Each row is a point on a landscape with many valleys, with its height.
A ball rolls from a point to the lowest of its 2 nearest points, and stops where none of them is lower. Distance is the straight distance between rows; heights are no part of it.
Z_364: [-26  38  12 -31  16  19  10  11 -15   6 -11  -4  13  -4 -16  -9   5   7
   3 -29 -16   4  -3 -18 -37   9  14  21  15 -12   1 -34   2  15  22  27
  12 -17  20 -12 -30  -8 -21  -7  -1]  height 55.7
Z_304: [ 10   3  11 -32 -29  27  15  19 -32 -28 -24  -6   0   4  21 -14  15 -12
  13 -21 -20  -5  -1   2 -14  35   5  -2  29  -2  12   6 -12  11 -15   3
 -35 -25  12  12  -6  43 -27 -18  19]  height 37.8
Z_628: [  0  10  -8 -28 -11  16   5  -7 -13   5  -1 -24  25  25   2  -4  13  25
 -14   4  -1  13  14  -8  -6  15   3  23   5 -21  -9 -19  12  22  35   6
  17  11  10  -5  -1  -1 -28   5   9]  height 46.5
Z_652: [-11  -6  -4 -10 -14 -32   2  13  -1  -7  11  -7  -1  -2  -4   6 -14  -3
   8 -16 -10  -5  19  26  11  -3   6 -11 -14  22  10  21  -7   2 -11   3
 -21   1  -4  17  21  16  -3 -18  19]  height 58.2
Z_3: [-21  13  -5 -33  -7  -2  22  24 -19  -3   4 -15  -1   8 -11 -27   0   7
  -5 -16 -19  12  18   0 -17  35  11   5   7   4  -3   7   8  11  29  12
 -12 -16  30   3  -2  -3 -21   6  23]  height 28.9
Z_873: [-15  -6   1 -13  -7  -2  -9  18 -12   6   9  16  12 -17   7  28  -8  -9
   3 -28 -26 -15  14  22   9 -21 -14  -3 -12   9  11  -2  -7   8  -9   1
  -9   9  -2  22   6  19  -4 -23   6]  height 60.2
Z_926: [-12   4   4  -5 -28  -5  20  25 -14 -15  22   3 -22  -5  -1 -10  17   2
   7 -17 -51  -7  10  16 -15  17   2   3 -10  11   3  29  23 -18   2  -8
  -9 -18  -1  10  11  26  -7 -13   9]  height 84.0
Z_24: [  8  -4  -4  41  25  -6  -7   0  -3   6 -15  18  -3 -18   1  21 -39   1
   5 -20 -17  -7  -8  -9  -3 -26  -4 -23   1  12 -28  -2 -18   4 -16  -6
 -13 -15 -11 -30 -17 -21  24 -21 -23]  height 62.9
Z_219: [ 18  -3 -10  11  -2  -8   0   3   7 -19  -2  20  -8   7  -7 -21   3 -22
  26  14   0 -24 -36  -5 -14 -14  -4  27   4  -4  50  18   2 -34 -14  10
   7  -5   4  -8 -12   7  -3  20   0]  height 50.8
Z_7: [ 27   1   9   3   6 -26  20  -4  -2  -8 -46   5 -13  26  10 -14 -32   8
   6  11   8  13 -24  -9  -7  13  -1  -5  15   9   0  -6 -13   8 -14  13
 -31 -26 -26 -30  -5  10   5 -29  -1]  height 67.1
Z_637: [ -1  -4  -2  15  11   1 -15 -34  31  -5  -9 -18  -8  12   6 -16 -18  -6
 -13  19  54  19  15 -10  28  24 -17  -7 -15   2 -11  -2 -18  14 -26  -2
  -3   6   7 -14  19 -30  12  14   5]  height 69.6
Z_692: [ -7  14  35  24   9  -5   5  13  18  -3   7 -29 -19  -9  -9  10  23   9
  23  30   3   9 -16 -29 -23   7  19   2  23  -6  -6  21  12   3   8  -8
 -20 -16  21  -9   2  -7  14   5 -22]  height 77.9
Z_404: [ 33 -15   0  16  17  -6 -18   6   1   4  -1  25  15  12 -26  19   5  23
   2  10  13  -6   7  -6  36 -28   4   6   8  17 -34 -16  18   2  -9 -19
  -2   9 -18  -4  16  11  -7  -2  -6]  height 63.8
Z_481: [ -9   3   4  14 -16  23  -5   4   6   2  33  -8 -14 -46  16  12  24   9
   5 -17 -26  -8   0  10 -15   4  15  -1   8  -7 -10  -2  -6  -7  -2  -6
  -1 -11 -12  -6   1   1  21 -16 -20]  height 82.3
Z_243: [ 36  10   0   7  -5  10   2 -17   6   1   6  10   9  34  -3 -10  17  15
  -5  43   7  -9 -18 -12  14 -10  -4  34   9 -15 -13   1  19 -26   3  -2
  27  -6 -13 -25  -5  -7  -3  14   2]  height 50.7
Z_494: [ 14 -11 -10 -36 -12   2  -7 -31 -11 -12 -17  -8  14  24  50 -10 -23   0
  -4  -4  13  -8  11   6   1  19 -10  14  -1 -13  12 -18  -8   8  -7  14
  10   0 -15  -2  12  38 -18 -19  32]  height 87.3
Z_241: [  5  -2  12   7  12  -1   2   4   1   5   1  -3 -12 -10 -16  -8  35 -19
   9  26   6  -4 -31 -11 -13  -6  16  16   4  -4  24  33  13 -23   9  -9
  -3  15  27  19 -15  11  13  32  -8]  height 55.8
Z_324: [-34  -2  28  25   3 -32   5  -1  10   9  37   8 -27  -8   1 -13   6 -27
 -25  -8  14   0   0   3   3   6  23 -28 -25   6 -21  30  11 -10 -25 -18
   3  13 -17  26  17 -11  19   6 -13]  height 37.3
Z_418: [ 24   5 -13  -4  -6  13  -5 -31   4   3  -3 -17  15  31   7  -4  10  32
  -9  28  20   6   3 -19   8   8 -14  21   6 -23  -7 -13  13   5  14   0
  28   2  -4 -23  -2 -12 -13   6  12]  height 48.6
Z_472: [ 25 -17 -12 -24 -13 -14  -6 -17  -6  -9  -4   5  18  37  10  -1  -2  -3
   4   9  10 -11   0  19  18   2 -11  16  -8  -3  20  -1   4  -1 -17   5
   3  11 -11   0  19  47 -28   6  29]  height 86.7
Z_562: [ 17 -14 -11 -17 -11 -11   5   7  -9 -10 -11  22  16  27 -11  -8  10 -15
   5   4  -5 -14  -9  20  10 -22 -15  20 -22  16  20   8  17 -25 -11   7
  12   8  -6  10   5  31 -18   9  20]  height 86.1
Z_893: [ -8  -1  11  20   2 -16  -5   1  21  -9  15   5   5  -8 -11  16 -14   8
  31  -8 -14 -19   6   7  -7 -14   7   6   4  11   9   1  -5   3 -22  17
 -19  -5 -14 -22  15  10  10 -24  -9]  height 57.9
Z_956: [-11  -1   3 -18 -18 -10  10   7  -8  13  15  -3   5  -3 -10  16   6  -6
 -17  -5  -2  16  26  11  26  -3  -1   1 -42  12   1  10  27  24  16 -10
   9  37  -3  32  20   7  -6  18  -6]  height 13.7
Z_63: [  4  -8  31  22  11  -3  -3  17   1  -7   0 -14  -7 -19 -18   7  15   1
  -1   3   7   1 -10  -6   7  -1  21 -21  17  19 -14  26 -11  16  -5  -9
 -21   7  26  24   6   2   2   0  -9]  height 49.6
Z_877: [ -8  38  18  -6   4   6  12  -4  -5  -3 -13   0  -1   9 -12 -33   2   8
  11   1  -3   1 -13 -11 -34  18  10  27  13 -21  29 -32  10  -1  -1  18
  13 -31   4 -25 -23  -8 -20 -18  -4]  height 54.0
Z_363: [  9 -29   1  -3   2  22 -26 -34   9 -14   1  -9  11  -6  17  11   9 -21
   2   0  38  22  16  16  20  17 -27  13  -1  -6  29   0 -18  37 -21   3
   8  22  13  20  11   6 -16  10   0]  height 29.7
Z_199: [-10   7  10  24  14  -6  -9  -4   9   0  -8  -6   1 -13   1  29 -33  15
  22 -16 -16  -1  13   6  -7 -23 -10  -8   5   8 -17 -26 -13  22 -19  11
 -17 -11  -6 -30   6  -6  21 -35 -11]  height 60.4
Z_911: [  1  18 -20   1  -9   7 -18 -26  21  -4  20 -12 -11  -2   4 -13   1   2
  -7  13  30  -2  -6  -4 -11  16 -10  23  -7 -15  33  -3   6  -9  -1   8
  25   1   7  -9   2 -21  -2  16  -4]  height 45.9
Z_591: [ 17 -15   9  27  12   5 -16 -33  35 -12 -24  -6  -4  12  -2   5 -13  -9
  14  16  44  31  14  -3  24   3 -27  -4   5   3  15 -27 -22  24 -35  -5
 -10  10   3  -8  21   0  18   6  -1]  height 67.8
Z_28: [ 12   2 -25   9 -10 -22   4  -7   6   4   1   2 -13   5   9 -18 -37  11
 -13  12   7  -9  -5   1  12   7   2 -26  -8  11 -31  22 -13 -24   1  -6
 -13 -21 -18 -15  -2 -35  22   6  11]  height 49.1
Z_487: [ -8 -17  -8 -10  -7 -19  15  25 -19  -6  -8  30   0   7 -20  -5   5 -20
  12 -14 -21  -2   1  12 -13 -33 -12   0 -32  27  16  25  30 -21  -8   6
   7  10   4  25   1  32 -12  18  15]  height 85.5
Z_582: [ -3  16  13   4  24  -6  -1 -22  14  -2 -25   5   5  19  -3  -5 -30  11
  15   8   4  -7  -5   0  -9 -22 -11  15   9 -13  21 -34  -3   2 -15  15
  10 -10 -17 -38  -6  -3   7 -28   5]  height 40.6
Z_423: [  5 -14   7  27  -5 -16 -20  -4  36 -13  22  24 -25 -10 -15 -17  -7 -15
  10   5  16 -22 -16  12  26  10   3 -14  -6  17   1  26 -11 -24 -45  -9
  -9  -3 -35   8  18   9  15   4  -8]  height 44.8
Z_113: [ -6  -9  -5 -34 -25   5  22  20 -26   6  -2   4   8   8  -4   4  12   0
 -17 -15 -25  18  23  10   2  -3  -8  -5 -24  11  -3  11  24  14  31  -7
   7  17  13  33   4  18 -21  15  19]  height 19.3
Z_695: [-37  -6  14  19   1 -16 -14  -1  18  17  39  -1  11 -30  -2  20 -17 -13
  17 -19  -1  -6  23  13   2  -9  -1  -2 -20   3   1 -13  -7  13   2   5
  -7   5   4  -7  11 -12  25  -8 -22]  height 37.5
Z_805: [  4   2  -3  25  20 -20  15   4  -1   2 -40   7  -7   8 -13   2 -37   1
  14  -3  -2  -3 -30 -14 -19 -12   1  -1   8  10  -4   6 -14  -4 -15  16
 -14 -28 -16 -36 -21 -16  17 -23 -18]  height 65.2
Z_163: [ 12  -7 -17  -9 -20  18  15  -8 -13  16   8  14  -6 -10   9  10  22 -10
 -36   2  -9  10  -1  10   5  -9  -8  -3 -21  -3 -12   0  19 -26   5 -24
  27  16 -16  29 -10  -7  -5  20  -1]  height 50.9
Z_14: [  9  17 -23 -17 -24   0   9 -12  -7 -18  -7   1 -15  12  38 -40 -20  12
  -6   1  -5 -19   2  13 -22  43   0   8   1  -9   7  -5 -11 -14  -2  10
  -1 -31 -21  -7   3  10  -4 -28  26]  height 88.5
Z_137: [ 13 -19 -28  -9 -24  18   5   1 -27   9 -16  31  14  10  12   6   4 -23
 -23 -11 -15  -8  -4  21   7 -31 -22 -12 -16  13  -5  -6   9 -37  -3  -7
  26   5 -25  30 -20   1  -6  11  15]  height 49.2
Z_67: [ -2  -1 -14  -7   7  20  -1 -15  -3  31  21   0  -3 -29  11  12  28 -11
 -35  -5  -5  17   9   7  10   5   3  -6  -9 -17 -19 -14   9 -13  12 -25
  27  19 -16   2  -5 -25  13  13 -24]  height 52.8
Z_641: [-45   2  13  -9   6  -3  -7  12   0  24  33  -8  -7 -47  -4  25   9 -23
  17 -33 -12   2   4   6 -19  -9  12 -10 -17  -5   8   1  -9  17  19   5
  -9  14  16  17  -8   1  23   7 -19]  height 37.4
Z_766: [ 26 -21   0  14  -5  26 -28   0  20 -15   4  14  13  -8   0  20  16   6
  10  -3   3 -15  15  13  27   6 -13 -10  16   6  -2 -18 -14  11 -39  -8
  -6   9 -28   6  24  48  -2 -16  -8]  height 63.9
Z_941: [ 14 -38   7  -4 -12  13 -16 -14  -1 -14   1  -7   9   1   6   7  20 -10
 -12  -1  28  17  10  13  34  21 -15  -2  -8   4   4  17  -9  23 -16 -18
   4  32   1  36  20  23 -20   4  13]  height 23.9
Z_625: [-18  -3  36  -6  -1 -15   2  24  -4  -8  20 -32  -3 -13 -15   5   6   4
   7  -9   0   7  12   5  11   6  18 -23   0  22   3  26  -9  33  -2   0
 -20  14  35  38  20  18  -4   2   8]  height 52.9
Z_808: [  5  -8   6  -9   2  20 -22   0  -5  -1  -2  10  34   5  16  29  -5  11
   5 -11 -16 -23  23  25  21 -16 -18  -3   4  -3   2 -25  -8  12 -24   3
  -5  11 -24   9  22  44  -7 -29   7]  height 62.0
Z_880: [  8  -5 -18   4   7  14  -1  -7   1   2 -29 -10  -8   3   2  -8 -12  11
 -13  14  22  15  -9 -26  -5   9  -7 -20  16 -14  -4  -8 -23   6  23   3
   3  -2  13  -5 -20 -35  -9   9   5]  height 73.6
Z_600: [ -9 -21  -1  10  26  -9 -12   3  -1  14   5  23  18 -23 -11  21 -15 -22
  -9  -2  19  -1   5   6  31 -25  -9  -7 -15   5  -1  -4  -5   9   4  -2
   4  30  12  25 -10 -17   6   0 -10]  height 32.8
Z_227: [-39   8   3 -22  17  -8  -2  21  -2   9   7 -11   5 -21 -13  15 -17 -12
  22 -29 -11   4   1 -14 -22 -14   6  -1   4  -3  10  -1 -14  23  31  28
 -10   6  37   6 -16  -8  -4   8  -3]  height 33.2
Z_965: [  9  -2  11   1  17  -1   3   3   6  -6 -18   1  14  14 -13  17   3  -7
  20   9  14   7 -15 -15  -5 -31  -4  25  14 -15  40 -18   2  18  -4  11
   5  16  22 -18 -13   6 -14  -1  -5]  height 33.3
Z_281: [ 22 -10  -7  17 -12  -4  -8   2  18 -15   6  28 -14  -1 -16 -13   6 -14
  14  12   3 -25 -35   5  14  -5  -7   7  -4  10  18  29  -1 -41 -28  -6
   5   0 -19  11  -7  14   2  21  -6]  height 48.3
Z_923: [  0   6  10  27   9  -4  -1   6   7  14  19 -14  -7 -12  -1   3  13   9
 -24  17   6   7   1 -12  12  14  19 -18   5   7 -41  15  13 -10   9 -26
  -8  -5   3   1   0 -31  21  11 -18]  height 56.9
Z_32: [  3  11  18  19   8 -19  16  20  -2 -12   3 -14 -11  21 -15  -9   6   3
   9  35  -7   2 -14 -24 -15  13  23   2  19   5 -12  36  16 -16  16  -5
 -17 -28  19   1  -7 -13  -1  12  -4]  height 76.8
Z_717: [ 19   1  -3   3  -4   2  29  13 -16  -9 -19   0  -2  35 -12 -25   7   5
  -2  31  -7   3 -17  -9 -10  21  11  14  26   0 -19  11  11 -23  20   4
  -8 -31   9  -3 -27 -22 -12   4   1]  height 75.6
Z_91: [ -5  -4 -18   5   7 -11  14   9 -18   5 -12   8  12   7   2   1 -26   5
 -12 -15 -22 -11   1  11  -2 -12  11  -6   4  12 -28   2  -2 -10   8   7
  -1 -23 -11 -12 -17 -24  -1 -16   2]  height 42.6
Z_968: [ -7 -19   9  25  23   1 -14   6  13   0  -3  20   0 -34  -8  15  -7 -23
  13  -3  10 -12 -14  -5   3 -27   4 -10   1   9  21  10 -19  -2 -11   4
  -6  12   6  13 -14  -8  13  -7 -15]  height 27.7
Z_826: [  5   7  -2 -17  11  13  18  13 -16  -6 -10   5  -9  -2 -15 -17  40 -18
   7  12  -8   6 -19  -9 -32   1   8  24  14 -10  23  17  24 -20  32  -3
   7   7  48   8 -22  10  -6  37   3]  height 54.3
Z_449: [  5 -10 -29 -12  -4  20  -2   4 -24   2 -18  17  15  11  10 -10   1 -13
 -16  -5  -6 -19 -12   8 -10 -24 -11  13  -1  -4   8 -12   3 -25  10   8
  29   0  -3   6 -31 -10  -5   6   7]  height 47.6
Z_513: [-10  -6  20  -2   4 -11  -9   2  18   6  17  -9  20   1 -16  17  13 -10
  -3  13  31   8  21  10  34   3  -2  21 -22  17   9  -2  14  32   3  -2
   7  37   7  13  30   4   5  20 -11]  height 4.6
Z_976: [ 31 -10 -14   9 -11   8  12   2 -10  -1 -18  -1   1  20   0  -8   5  17
 -10  25   7   2  -7 -15  14   7   2 -10  17  -6 -23  11  -3 -13  15  -6
  -1  -7  -2   4 -16 -14 -10   7  11]  height 74.6
Z_948: [ 30   1  21  14  -1 -32  16   2   8 -26 -37  -7 -24  31  11  -6 -17  12
  18  24  22  29 -24  -2   6  20   1 -20  29  -4  11  -3 -10  14 -13  -7
 -46 -16  -6 -17   9  24   0  -4   0]  height 68.8
Z_61: [-21  -6   2  -3  22 -16   1  15   2  -4 -14 -12  -5  -8 -16  -7 -24 -17
  11  -1  12   3 -21 -15 -15 -17  12 -18   3  -1  27  15 -22   9  10  20
 -13   3  39  13 -18 -15  -7  13   3]  height 28.2
Z_495: [-12  23  11 -28  -9   5  16  15  -9   0  19  -9   3   3  -7 -11  35   6
   9  -5 -31  -3  11  -2 -19   4  11  36   0 -11   8   0  32   6  25   2
  10   9  16 -10   4  18   0   2  -5]  height 50.2
Z_215: [ 24 -16   5  13   2   4  -5  18  -9 -19 -24  -5  -4  -7  -6  12   0  12
   6   0   0  -4  -5  -3  11   1   6 -27  25  17 -17  22 -24  16 -19 -13
 -30  -4  -1  17   4  18 -15 -17   6]  height 45.7
Z_345: [ -5  12   4  -8 -23  32  -5  12   3 -12  13 -22  -3 -31  14  10  28  14
   5 -14 -13   0  13   5  -5   9   1   2  12  -7  -4  -7 -12  20   7  -4
   1  -1  10   5   5   3  -2 -17   0]  height 81.4
Z_844: [ 23  -1  10  12  21  38 -17 -27  10   5 -23   0  11   8   3  19  12  17
  15   6   9  11   6 -15   7 -25 -28   7  16 -20   8 -42  -5  22  -7  -5
  23   4  -5 -17  -6   3   2 -16  -9]  height 33.4
Z_416: [-25   6   4   7  18   1   0  -7   0  24  16  -3 -17 -17   6  -8  25 -22
 -35   5  10  16 -12  -1   1  20  18 -21  -7 -17 -22  18   6 -25   8 -27
   9  16  -3  16  -2 -29  26  25 -21]  height 54.7
Z_117: [-15 -14  30  26  25 -10 -12  -3  19  -4 -14  -8  -6 -13 -19   8 -12 -19
  14   6  31  10 -11 -15   4 -18  -1 -18   5   9  23   0 -28  23 -16   9
 -17  18  30  14  -4 -11  12   4 -13]  height 21.2
Z_763: [-34  22 -24 -12 -11  -6   7  -3  -2  29  31  -4 -15 -12   3  -8  10  -2
 -19  -6 -11   9   0  -8 -27  13   9  -2 -26  -8   3  -2  21 -29  37  -1
  20   5  -3   2   4 -21   7  35  -5]  height 30.1
Z_836: [-29  22  14 -16  -4   0   6  13  -6  29  20 -16 -18 -14 -11   1  40  -8
  12   1 -24  11  -1  -3 -23  17  26  -2 -14  -8   0  28  32  -7  30 -18
  -5  12  20  15   0   8  25  32 -12]  height 24.3
Z_493: [  0  -3 -19  -8   6  -2   6   7 -12  -8  -9  10  -3   8  -9 -26   8 -27
   7   5   5  -8 -27  -8 -33 -16  -8  25 -10  -2  44  10  13 -33  16  15
  21   1  29   1 -28  -2  -8  35   7]  height 52.6
Z_936: [  9 -10   8  14  13  22  -8  21   2 -11 -34   5 -11 -29  -3  23  -4 -10
  20 -10  -5  -6 -21 -13  -9 -20  -8 -16  27   4  18  10 -33  15 -20   1
 -14  -3   7   5 -17   0   7 -19 -19]  height 33.0
Z_601: [-22  -4 -29   0  11  -4  -1  -6  -2  18  -3  -7  10   8  -1  -3 -15   8
 -37   8  21  11   2 -16  14   8   3 -26  -6   2 -22  -3 -16  -9  39   1
   4   4  10   3  -5 -48  -4  30   5]  height 72.5
Z_309: [-12  27  -7 -26 -11   2  10  12  -1  14  17 -28   1  13  -2  -4  30  16
  -9  13  -8  11  17 -10  -5  29   9  22  -7 -13  -7   2  34   8  49   2
   9  10  20  -4  16  -4  -1  27  -4]  height 48.5
Z_989: [ -9  -5  12   8 -12 -22  16  26 -11 -11  19  12 -20  -9 -20  -1   9  -7
  10 -18 -35  -1   0   8  -9  -9   8 -14 -26  25  -1  41  26 -15  -8 -11
 -13  -3  -6  35  16  35  -8  10   5]  height 84.8
Z_573: [-28  12 -22 -22   1   4 -16  -6  -3  17  15   0  16  -7   8  10 -17   7
 -17 -16  -3  -2  12   2  -1  -7  -5   0 -14 -14  -2 -28  -6   5  32  13
  19  12  11  -2  -3 -23  -4   3  -3]  height 42.0
Z_925: [ 12   0   6   2   9  31 -12   1  -5  -4 -44   1 -10  -9   6  10   1  12
  14  -9   2  10  -9 -15 -14 -16 -18 -10  28 -15   9 -30 -23  22  -8   2
  -1  -9   2 -15 -17  -3   2 -28  -5]  height 37.1
Z_959: [ 37 -27   1  18  -2  23 -19 -37  32 -19  -5   1   3  10   7   7  10   3
  16  12  29   9  14   5  30  24 -20  -2  15   1   2 -20 -14  15 -44  -9
  -3   5 -18  -3  30  33   0   4  -3]  height 65.8
Z_738: [-23  15   9  -1  -9 -20   5  -3   3  20  46   3  13  -3   3   2  -5   5
  -3 -11 -32 -17  12  11  -6 -28   8  15 -21  -4   1  -8  23 -15  11  -2
  20  -2 -30 -20   1  -3  15  -2  -8]  height 36.3
Z_269: [ 26  -6  25  26  17   5  -7   7  14  -1   0  -4   8 -10 -21  22  34  16
   2  21  17  13  13 -12  23  -9  11  11  13  10 -31  -7  16  16  -4 -21
  -6  18   3  -1  21  10   7   2 -22]  height 61.7
Z_145: [ -2  12  30  33   9   8   8  14  -2  -6 -11 -33 -25 -15  -9  18  12  24
   1  13  -7  13 -15 -26 -14  13  17 -23  34   5 -44  15  -2  14   8 -15
 -22 -21  19  -6  -6 -19  16  -3 -22]  height 79.1
Z_589: [-12  24 -19  -6 -24   2   7 -10  -1   8  31   3  -9   4   6 -17   7  10
 -12   1 -21 -14  -2   5 -20   3   4  15 -15  -9   3   0  25 -35  16  -5
  27 -12 -15 -15  -2 -15   3   7   2]  height 33.1
Z_564: [  0   9  10   7  -5  22   7  17  -4  -9  -7 -22  -9 -22  -2  23   6  20
   5 -11 -22   5  -1  -4 -11   5   7 -12  30   1 -35   2 -13  24   6  -2
 -18 -18   9  -9  -9 -11   2 -22 -11]  height 80.4
Z_544: [  1  16  17 -10  -2  16   9   3  -6 -12   1  -5  10   4  -1 -15  20  11
  10  -4 -25 -11   0  -2 -18   0   7  31  11 -16  19 -14  10   1  -7   8
   3 -11   3 -17  -7  11 -14 -21  -1]  height 52.1
Z_807: [ 29  -4  13  11  17 -16   2  -8   9  -8 -41  16   3  33 -12   9 -16   2
  21  17  18  11 -23  -9   6 -24 -13   9  26  -6  28 -24  -4   5 -18   4
 -10   1  -8 -30  -6  16  -6 -13  -3]  height 37.0
Z_949: [ 18  10 -27  -9  -4 -14  12 -18   8  -2 -30  -3 -23  20  26 -33 -46  14
  -9  18  24   5  -9 -14  -9  16  -8 -11   3  -7 -16  -4 -25  -9   5  13
  -7 -19 -13 -25  -8 -25  18  -5  17]  height 51.9
Z_189: [  3  -2 -19  12 -12 -17   2  -3  -9   4  14   9  -8 -12  19   1 -24   6
 -15 -18 -24 -13   5  15   5  -5   3 -29  -5  13 -21   7 -13 -18 -10 -11
  -3 -21 -32  -9  -2 -17  13 -18  -2]  height 45.8
Z_412: [ 17  -9   3  -5   3  19 -17 -26   2  -9 -14  -4  19  10   7  23   3  -1
  13   7  25  13   4  -5   2  -9 -21  13  14 -20  32 -28  -5  31  -9  10
  15  17  16  -5   2  11 -21   1   5]  height 29.5
Z_639: [ 24   4 -14  -7   1   6   5 -33  -2   4 -15   3   5  30  28 -23 -30  29
  -8  15   6  -7   5  -6   9   5  -7   1  -3 -16 -30 -20  -7  -5   0   9
  14 -17 -32 -32  -7 -11   5 -17  26]  height 54.2
Z_914: [ -9   5  -8 -16  17  12  12   0 -30   8 -35  17  28  12   2 -17 -25  -8
  -6 -12 -15 -19  -9   6 -14 -17   5  12   0   6   5 -20  -3 -14  -4  26
   5 -27  -9  -2 -34 -10  -6 -23   5]  height 45.5
Z_657: [ 15  19 -12   3   5  12 -17 -39  19  -5  -2   8   1  10   8 -12 -18   9
   7  14  17 -15 -11  -3  -7 -13 -17  27  -2 -14  32 -15  -3  -8  -9  17
  31  -2 -18 -32  -6 -13   2   1   3]  height 43.4
Z_250: [-30  -7 -25 -36  -7   1  20  22 -25   6  -8   1   5  10  -2 -13 -13  -7
 -18 -31 -19  12  21  14 -12   7   0 -13  -6  14  -5   2   3   5  36  15
   0  -3  23  24  -9  -5 -17  14  29]  height 24.2
Z_648: [-35  22 -14 -25  -4   5  14  11 -17  32  13   7 -13 -15  -6  -3  25 -10
   2 -24 -35   9   1  -2 -43   5  17   8 -13 -12   1   5  33 -18  49   2
  12   9  18  -1  -9   3  12  38  -4]  height 27.3
Z_497: [-29  10  -9 -14   0 -22  11   3 -17  29  23   5  22   2   2   8 -23   5
 -18 -15 -30  -6  15  12  -4 -23   7  -4 -10   0 -21 -17   6  -8  27   2
  13  -6 -10 -16  -6 -24   2  -6  -8]  height 39.3
Z_702: [ 38  -2  -7   8  -2  14  -7  -9   9  -7  -6  26   8  23  -2 -10   6  16
   3  17  -5 -24 -17   1  18 -16  -7  13   9  -8  -3  -4   0 -28 -22   0
  18  -7 -34 -22  -8  16  -2  -1   1]  height 52.7
Z_670: [ 18 -13  -4   2   7   1 -13   8 -17  17  11  31  27  -3  -5  30   4   3
 -12  -2  -8  -8  16  12  35 -32  -9  -4  -9   8 -27 -24  15   4  -2 -20
  13  22 -22  13   6  11  -9  -8  -4]  height 65.4
Z_886: [ 21   0  -2   5  -2 -17   4   4  12 -16  -7  14   1  17  -5 -11  -8   6
  16   8  -9 -23 -15   7   5   1   7   9   9   6   7   7  -2 -17 -31  13
 -19 -13 -24 -20   8  28  -7 -17   1]  height 55.2
Z_676: [-31   2  12  -5  -6 -35  15  22  -2  -7  25 -29  -6  -3  -8  -8 -15   3
  16 -15 -12   3  15   8  -5  17  18 -15 -11  16   2  35   1  15   4   8
 -33 -15  19   5  23   2  -2 -13  20]  height 55.9
Z_120: [  1   0  16  24  31   6  -8  -2  22  13   5 -11   6  -9  -1   5  26   0
 -22  14  26  22  18 -16  25   7   8  -6   0  -3 -48 -10   8   4  -2 -29
  -4  16   7 -14  11 -23  23  13 -27]  height 59.2
Z_519: [ -3  -5   8  27  -3 -24  -5  -4  19  10  33  16 -20 -12  -8  -3  -3 -12
 -10   2  10  -7  -8   4  21  -5   6 -12 -25  15 -16  21  10 -26 -23 -20
   4  -3 -25   4  13 -17  20   8  -2]  height 40.9
Z_327: [ -8   7  -2 -31 -13  12  16  19 -25 -15 -18 -13  -4  -6  12  -9  -5  -4
   0 -28 -15   2   9   4 -23  30  10  -9  21   4  -3   2 -18  22   1  16
 -24 -28  16   8 -13   1 -19 -26  23]  height 33.8
Z_605: [  4 -20  11   2  -6  -9 -17  -7  19 -13  12  -3  13   5  -9  11   0   1
   2   6  32   8  28  22  38  17  -4   5 -11  20   2  -5  -7  29 -24  -4
 -12  26  -8  20  44  23  -6   3  10]  height 15.6
Z_325: [-16  32 -16 -18   2   4 -13 -12   4   3   7 -17  10   6   0  -5  -4  18
  -5  -1  18   3   6 -12 -24   7  -3  19  -4 -22  14 -30  -1  13  27  24
  26   4  19 -16   8 -18 -19   6   1]  height 44.3
Z_463: [-14  12   5   4 -33  14   2   1   7  -5  38   2 -33 -33  11  -3  34  -2
   6  -9 -31  -8  -2  10 -23  15   0   8 -17  -9  11  14  18 -25  -2 -21
   5  -2 -10  16   7  17  13  -5  -8]  height 83.1
Z_77: [-41  -2  17   8  -2 -26   0   2   7  24  42  -7  -9 -31   6  13  -3 -23
 -15 -18   0  13  17   9   3   7  12 -25 -27   4 -23   0   1   5  -2 -16
  -1   9 -18   5  19 -23  16   4 -27]  height 32.1
Z_539: [-15  -8  -6   5  17  -9  -8 -15  11   8   8 -12   3  17   2 -14 -11   0
 -42  14  46  14   6 -12  36  19  -3 -26 -26   5 -25  12 -10   4  -2  -9
   6  14   9   3   6 -44   8  23   6]  height 71.2
Z_543: [ 25 -16  -6 -12 -16  14  -3  11 -11 -22 -24  -1  -2   4  26  -4   4  -7
  11  -2  -3  -8  -4   3   3  18  -3 -15  22  -5  19   8 -26   7 -22   0
 -28  -4  -5  13   7  44 -18 -17  14]  height 41.5
Z_192: [  7 -13 -19   5  12   8 -20 -15   3   6  -2  19  14 -16  15  21 -27  -6
  -6  -5   8  -8  15  12  28 -15 -20 -13 -10   3  -2 -16 -23   5 -17   3
   1  13  -4   5   0 -10  13 -19   3]  height 37.2
Z_18: [ 13   1 -43 -25 -22  -3  -5 -25  -7  -4  -8  -7  -4  12  34 -26 -31   2
 -19  -4  19  -8   4   9 -13  29  -8  -2  -8 -11   4  -8 -16  -7  14  13
  20 -10 -16   3  -3  -1 -11  -6  36]  height 87.9

Where does a ball stop that starts at each point below?
Z_120: Z_836
Z_949: Z_836
Z_539: Z_513
Z_494: Z_513
Z_325: Z_836
Z_826: Z_77
Z_914: Z_836
Z_241: Z_77
Z_625: Z_513
Z_481: Z_513

Call two points neighbours if one is among the 2 nearest of the other. Go from one point of each pair to the other, from neighbour to neighbour, staying as low as possible. Name the highest point that can't be avoided.
Z_513 / Z_412: Z_363
Z_513 / Z_77: Z_695
Z_836 / Z_513: Z_911
Z_412 / Z_117: Z_925
